Points on a hilly landscape, in no order, each with its height.
From any point a ball rolls to the lowest of the 2 points nearest to it. It stops when none of these is lower. Distance is the straight distance between rows; heights are no part of it.
fuga: [133 120 166 153 120 120 194 153 151 184 179  95 126 114 103 132 110 175
 126  77 126 115]  (h 602)
kirod: [ 52  68 123 168 107 164  93 147 129 142  64 134 121  67  95 150 112 109
 150 167 131 153]  (h 516)
zet: [119 166 134 164 100 121 116 127  74 101  82 153 124 132 148 181 144  78
 132  98 135  99]  (h 407)
rir: [146 117  78 122 160 170  52 124 111 118 123  99 122 124 127 147 172 132
 139  82 167 126]  (h 215)
zagi: [118 151 107 166 175 170  70 152 138 145 122 138 107  74 147 136 159 151
 119  80 143 106]  (h 211)
tukik: [211 119 112  80 151 113  98 153 126 131 154  86 120 179 131 111 159 151
 141 117 155 157]  (h 150)
ripo: [132 140 148 106 149 113 133  94 135 108 146 185 103  87 109 121 108 106
  91 194  89 155]  (h 242)
sonod: [151 126  96  91 153  81 163 137  70 145 131  57 153 189 129 113 124 127
 131 116 143 116]  (h 254)
buzos: [152 117  94 108 161 125  71 136 100 104  93 126  94 122 152 149 144  95
 134 143 194 164]  (h 84)
zulo: [111 148 157 118 120  98 144  95 112 110  99 198 110 108 134 138 105  76
  87 182  78 147]  (h 272)
guse: [ 78 139  89 102  77 147 104  97  80  98 104 120 165 168  97 142 150  95
 148 132  92 116]  (h 354)
pofan: [ 76  63  95 156 112 193  80 152 121 162  96 114 120  82  90 147 130 148
 154 129 134 147]  (h 503)
fus: [131 150 104 172 188 145  91 145 110 134  92  97 141 131 196 132 149 138
 126  66 190  77]  (h 421)
pafa: [183 154 146 106 138  91 145 109 129 100 152 113 134 175 145 123 137 116
 128 118 147 111]  (h 329)
Vikep: [152 123 170 134 124  90 201 142 129 143 125 129 126 145 148 139 110 119
 123 140 138 133]  (h 321)
zop: [109 158  69 118 122 155  84 150 119 138  98 146 152 134 172  93 130 146
 126 148  74 122]  (h 204)
kiba: [119 169 119 133 161 128  88 112 116 101 121 160 117  87 134 132 142 116
 116 135 122 115]  (h 302)
gere: [139 135 100  92 113 108 111 104  56 109 146 110 120 146  69 151 140 103
 120 120 101 144]  (h 606)
fot: [ 61  66 102 152 148 117 158 156  96 167  82  87 120  86 120 144  94 112
 140 163 179 148]  (h 542)
sakid: [125 122  87 103 128 106  89 151  92 115  68 133 103 135 163 128 125  95
 134 168 159 169]  (h 135)
zeka: [181 167 180 127  78 120 124 108 173  72 147 181 105 162 148 139 157 105
 134 106 151 130]  (h 639)
Rimun: [103 138  77 114 134 131  73 156 111 117  65 151 132 130 188 116 130 111
 134 171 129 145]  (h 165)
Ved: [128 167 148 129  76 116 187 147 138 177 118 164 132 174 189 104 117 147
  97 109  57 129]  (h 271)
kitum: [153  69 133 104 104 104 145 172 125 161 105 121  98 146 125 120  98 122
 127 186 134 208]  (h 375)
faku: [117 173  76 101 120 128 126 126  99 148 119 124 170 182 162  81 128 148
 111 119  57 105]  (h 253)
Gen: [112 153  91 116 136 127 122 104  84 118 155  76 170 153  92 127 145 137
 131  81  99  83]  (h 345)
Tesob: [ 85 168  97 120 196 138  71  89 148  86 119 128 169 118 148  79 150 107
 133 172 127  92]  (h 440)
Guma: [116 176 136 135 179 108 126  76 140  65 132 120 168 143 155 106 134 100
 128 124 162  69]  (h 374)
vutok: [151 118  86 119 198 132  63 127  86 124 121 105  87 102 112 155 158 117
 120 102 187 137]  (h 179)
nepen: [154 138 139 161 101 162  93 181 124 156 121 158  98 108 149 155 137 151
 121  82 123 143]  (h 202)
tibiv: [154 127 183 151  92 122 137 110 124 100 148 145 110 127  85 179 135 111
 139  83 149 120]  (h 579)
Fupup: [112 143 189 154  74 123 193 136 186 170 129 189 121 137 160 107  96 156
  99 117  63 132]  (h 305)
pova: [178 172 150  90  81 111 104  87 144  77 160 179 113 172 119 136 159 100
 107 122  99 144]  (h 629)
tiz: [161 155 141 133 145 124 123 134 152  98 123 116 148 168 188 128 148 124
 143  98 184  94]  (h 363)
Sikup: [105 193 142 137 172 106 107  80 186  71 144 156 150 133 181  85 134 119
 112 123 143  74]  (h 393)
vogil: [140 118 179 176  55 150 111 130 130 114 118 150 115 129  96 179 139 111
 142  73 125 127]  (h 570)
Gogif: [ 94 122 102 137 145 113 129 113  76  91  69  98 135 140 149 156 129  79
 156 138 185 108]  (h 333)
Neboz: [168 149 202 108  83  92 205 100 170 110 160 153 128 197 122 128 135 124
 135 109 130 122]  (h 370)
Rezel: [154 143 146 152 104 142 128 189 152 162 118 161 112 115 198 132 127 148
 118 119 128 143]  (h 244)
geren: [142  43 102 119 158 159 119 159 138 171 142  80 101 104 102 141 129 155
 145 129 199 169]  (h 646)
Nul: [154 124 201 113 123  94 192  99 206 101 166 152 127 141 132 106 117 129
 133 144 150 125]  (h 388)
rozat: [130  60 184 177  77 155 143 152 178 167 128 132 120  96  91 142 101 143
 133 141 110 154]  (h 555)
ragoz: [141  69 178 176  47 153 140 190 176 185 104 134 125 129 124 133 112 150
 138 135  99 174]  (h 559)
bebag: [132 151 113 116 106 144 129 127 135 156 182 138 129 127  97  99 116 187
 106 104  48 121]  (h 262)
vibaz: [ 69  61  86 156 129 182 114 154 113 158  76  89 133 109 135 159 131 131
 160 109 182 130]  (h 483)
tik: [128 156 157 142 168 103 126 106 102 100 129 155  99  71 100 163 128  91
 113 133 142 117]  (h 334)
ruv: [ 78 182 105 147 193 145  77  93 146 104 145 107 167 121 129  71 145 142
 121 111 108  66]  (h 419)
koni: [111 145 156 159  59 164 117 134 156 117 113 168 139 120 133 144 135 134
 142 100 102 118]  (h 560)
fesak: [152 105 100 134 174 140 111 171 128 182 163 125  90  73 120 113 109 169
 103 148 118 160]  (h 328)
vaki: [148 168 155 107 145 104 145  90 201  91 165 159 132 143 163  87 121 135
 114 130 132 110]  (h 406)
Nodaf: [100 190 101 120 189 110 104  78 132 104 160 114 177 145 123  64 128 129
  98 119  89  73]  (h 399)
Dil: [165 131 182 113  99 110 154 101 162 116 201 152 106 122  62 127 120 142
 111 119  94 149]  (h 266)
ruki: [110 150 142 115  81 105 151  96  90 110  75 189 132 158 148 145 114  68
 102 158  79 138]  (h 297)
Mugu: [108 171 136 160 142 102 163 147  83 154 117 141 125  98 139 143 113 129
 103 107 102 107]  (h 383)
Kamil: [174 116 141 101 135  85 163 142 114 124 124 115 115 158 137 144 125 109
 133 145 162 150]  (h 293)
bukis: [156 159 120 101  93 120  82  89  90  89 148 156 116 146  88 149 156  85
 105 134  93 150]  (h 619)
moz: [135 142 105 100 105 159  61 117 149  92 132 189 116 122 134 114 144 124
 118 178  84 159]  (h 422)
gisol: [104 109  98 146 136 191  89 121 127 128 127 105 145 114 110 156 163 151
 156  66 158  93]  (h 106)
Lam: [138 179  97 108 115 136 110 131 118 143 163 123 145 166 137  89 137 168
 107  85  59 106]  (h 291)
luz: [172 106 150 103  74 114 185 169 119 178 126  96 132 214 116 128 134 155
 144 120 105 163]  (h 235)
rofi: [181 105 110  85 113 120 149 171 130 161 134  79 143 212 146 104 144 162
 160 125 144 154]  (h 201)
bod: [ 97 148 105 113 148 161  82 104 193  84 139 143 157 119 155  73 143 147
 136 169 115 110]  (h 455)
Dem: [105 117 122 107 173 119 158  86 150  90 164  84 180 124 100  97 122 131
 146 157 147  88]  (h 620)
diri: [109  90 153 142 124 119 214 148 142 174 171  93 150 110  92 119  95 159
 134 133 118 120]  (h 608)
fesef: [145  91 160 128  70 144 153 172 181 153 112 150 132 147 161 108 115 145
 142 172 114 170]  (h 563)
subo: [146  84 181 139 120 100 156 112 124  94 113 148  99 103 106 171 105  78
 130 173 166 158]  (h 549)
dezi: [177  93 176 146 115 111 177 189 133 200 147 111 102 130 116 143 122 150
 129 133 151 169]  (h 373)
Tove: [110 129 132 162 134 161 124 172 165 150 112 151 130  79 174 121 120 153
 128 147 127 132]  (h 274)
boli: [128 112 103  66 106 129 151  91 135 116 142 144 155 168 124  88 119 125
 113 189  64 143]  (h 322)
teki: [145  88  98 101 156 105 133 180 114 182 144 106  90 108 126 102  98 145
 112 186 121 194]  (h 355)
Sibe: [131  98 123 142 114 162 127 136 125 131 124  83 141 139 123 159 145 143
 165  82 176 108]  (h 196)
Ruk: [131 162 158 122 132 113 144  91 173 120 197 174  96  94  92 105 108 151
  91 123  78 126]  (h 241)
Vavag: [121 154 124 172 122 173  85 162 121 153 129 142 108  88 132 154 148 159
 127  53 118 111]  (h 138)
ripa: [184 117  80  99 173 135  80 154 120 146 143  85 129 154 155  94 138 160
 131 120 152 145]  (h 92)
tep: [122 143 180 150 106 115 159  98 159 101 175 137 119 116  95 147 128 135
 139  85 140  91]  (h 588)
guret: [ 70  56 127 163 143 139 136 131 112 139  90 105 110  69  89 167 104 101
 143 158 177 145]  (h 529)
puza: [131 133  88 132 214 120  75 131  76 142 116 119  79  66 103 145 140 113
 104 129 151 144]  (h 248)
ler: [145  79 128 118 103 127 140 138 111 135 113  86 129 152 106 160 129 124
 157 126 174 144]  (h 249)
pom: [ 99 167 125 142 136 120 157 128 123 144 126 149 148 108 155 109 107 145
 102 124  83 103]  (h 359)
laka: [ 89 107 148 175 140 173 134 147 204 132 127 142 137  71 162 125 127 158
 150 129 168 108]  (h 298)
sogi: [111 149 120 137 177 106 133  87 107  80 103  90 164 149 148 137 140  87
 152 123 179  68]  (h 357)
pura: [ 77 168 164 153  98 122 176 117 184 135 133 184 134 107 158 102 102 150
 111 118  77 101]  (h 330)
fanuk: [129 116 137 115 156 133 126  76 149  80 178 100 149 115  79 121 137 127
 142 131 157  98]  (h 625)
mabi: [ 99 142 112 103  77 117 128  91  83 101  90 141 149 160 116 146 126  78
 124 152  88 135]  (h 325)
puf: [190  89 159 101 107 131 114 125 177  99 157 150 106 133 105 129 140 124
 143 167 152 174]  (h 398)
nev: [114 117  90  85 147  94 116 100  63 111 117 108 118 129  85 134 119  91
 123 162 129 148]  (h 591)
zake: [122  51 110 121 155 167 102 121 148 124 129  96 118  91  95 153 133 133
 151 137 202 141]  (h 638)
Gare: [106  95 171 162  90 155 147 134 159 120 112 138 139 103 112 146 112 123
 144 139 132 122]  (h 550)
Rigab: [183 111 166  98  63 145 128 127 173 132 178 154 114 161  75 115 138 160
 131 120  88 169]  (h 285)
viga: [124 104 127 105 149 108 187 108 133 135 159  81 166 130 100 102 109 149
 136 152 131 109]  (h 615)
gonoz: [144 117 135 103  85 131 164 161 157 155  96 156 144 169 195 104 116 133
 123 173  94 163]  (h 567)
zazof: [136 150 136 172 156 137 136 143 140 113 104 101 150 150 205 149 144 126
 150  77 204  71]  (h 389)
Las: [148 102 120  78  74 146 144 120 155 140 166 138 139 175  96  95 122 159
 127 154  53 157]  (h 301)
Fep: [104 111  69 100 187  89 108 121  61 128 104  78 113 122 111 123 121 104
 125 149 167 144]  (h 576)
taf: [115 128 109 116 126 145 128 121 121 152 175 131 123  97  69 104 107 165
 114 147  54 139]  (h 240)
ridem: [123  83 132 134 162 157 120  97 155 103 157  98 131  87  78 156 139 133
 156 121 187 109]  (h 631)
Gaf: [ 96  88 105 131 100 115 140 143  71 137  83  84 129 149 114 161 119 100
 156 123 165 135]  (h 292)
rer: [ 91 109  82 161 172 168  96 156 110 150  69  94 137 111 169 156 149 133
 146  91 194 101]  (h 457)
Bobe: [ 95 143 142 172  92 140 157 120 102  92  83 128 157 153 150 169 134  92
 163 100 154  80]  (h 428)
kulu: [ 77 164  98 145 115 135  86 127  69 117  57 155 129 113 140 159 148  86
 136 121 108 115]  (h 415)
vuti: [113 190 109 158 171 151  56 125 118 113 106 161 114  90 153 141 162 118
 121  93 137  99]  (h 265)
kos: [153  47 146 103 102 127 121 146 159 124 115 132 101 122 105 128 108 111
 144 199 150 195]  (h 387)
Mar: [159 172 136 123 111 110 184 157 142 178 144 128 144 181 182  90 119 171
 107  92  82 116]  (h 230)
sodud: [117 137 179 164 105 125 171 128 177 146 180 132 118 107 104 133 112 171
 134  71 126 101]  (h 596)
Deg: [118 133 146 125 130 128 134 104 138 134 169 178 100  75  71 113 103 139
  99 167  62 144]  (h 210)
Dolu: [140 121  84 127 150 127 122 171 115 158 110  76 150 153 178 109 130 155
 145 107 153 116]  (h 87)
bag: [131 144 147 153 153  95 147 127  67 128 116 131 104  92 110 177 118  99
 116 106 150 124]  (h 365)
viriv: [157 151 129 131 121 116 162 169 109 170 134  94 142 162 156 123 129 155
 126  89 119 117]  (h 172)
vube: [175 112 118  93 133 140  71 127 159  92 155 158  99 110 120 123 145 126
 123 169 140 173]  (h 408)
vab: [116 142 107  77 152 117 141  71 159  97 151 140 164 153 139  73 119 125
 109 190  83 117]  (h 343)
Tok: [157 143 200 125  98  74 225 104 129 142 146 146 119 163 116 140 104 114
 110 113 105 121]  (h 347)
rilot: [109 196 109  99 142 113 114  67 150  98 161 156 157 164 153  63 132 131
  87 133  65  99]  (h 372)
bop: [ 86 101  73 132 167 102 129 161  59 170  74  71 104 109 149 136 109 114
 130 129 188 148]  (h 558)
toki: [106  84 167 153 107 120 161 112 128 107  93 143 130 105 112 153  98  91
 139 176 138 134]  (h 543)
funed: [ 54 174  96 131 120 148 100 101  97 102  99 140 162 131 108 131 158  97
 143 128  83  88]  (h 386)
Kida: [140 157  89 113 158  98 127 117  60 129 141  63 163 173 126 116 134 128
 120  89 123  95]  (h 303)
ridu: [136 134 107 140 198 113 111 143  89 153 147 125  97  61 104 129 114 140
 104 141 115 148]  (h 296)
nom: [173 101 154 138 130 131 135 171 139 170 160 122  87  99 104 139 122 153
 120 119 134 167]  (h 356)

For each start below, name the point where the ball stops.
Sikup -> gisol
zake -> toki
pom -> Dolu
fuga -> toki
bag -> Vavag
ruv -> Deg
Fep -> Kamil
vaki -> Kamil
vube -> vutok
Lam -> buzos
Bobe -> gisol
rer -> Kamil
guse -> Deg
bod -> Deg

Call two points neighbours if one is among the 2 nearest of the other. Go from one point of each pair to the other, from neighbour to neighbour, staying as low as possible. Name the highest point that can't be avoided.
zet and gisol -> kulu
Kamil and Deg -> dezi
gisol and vutok -> rir
vutok and Deg -> Lam
Dolu and Vavag -> Mugu
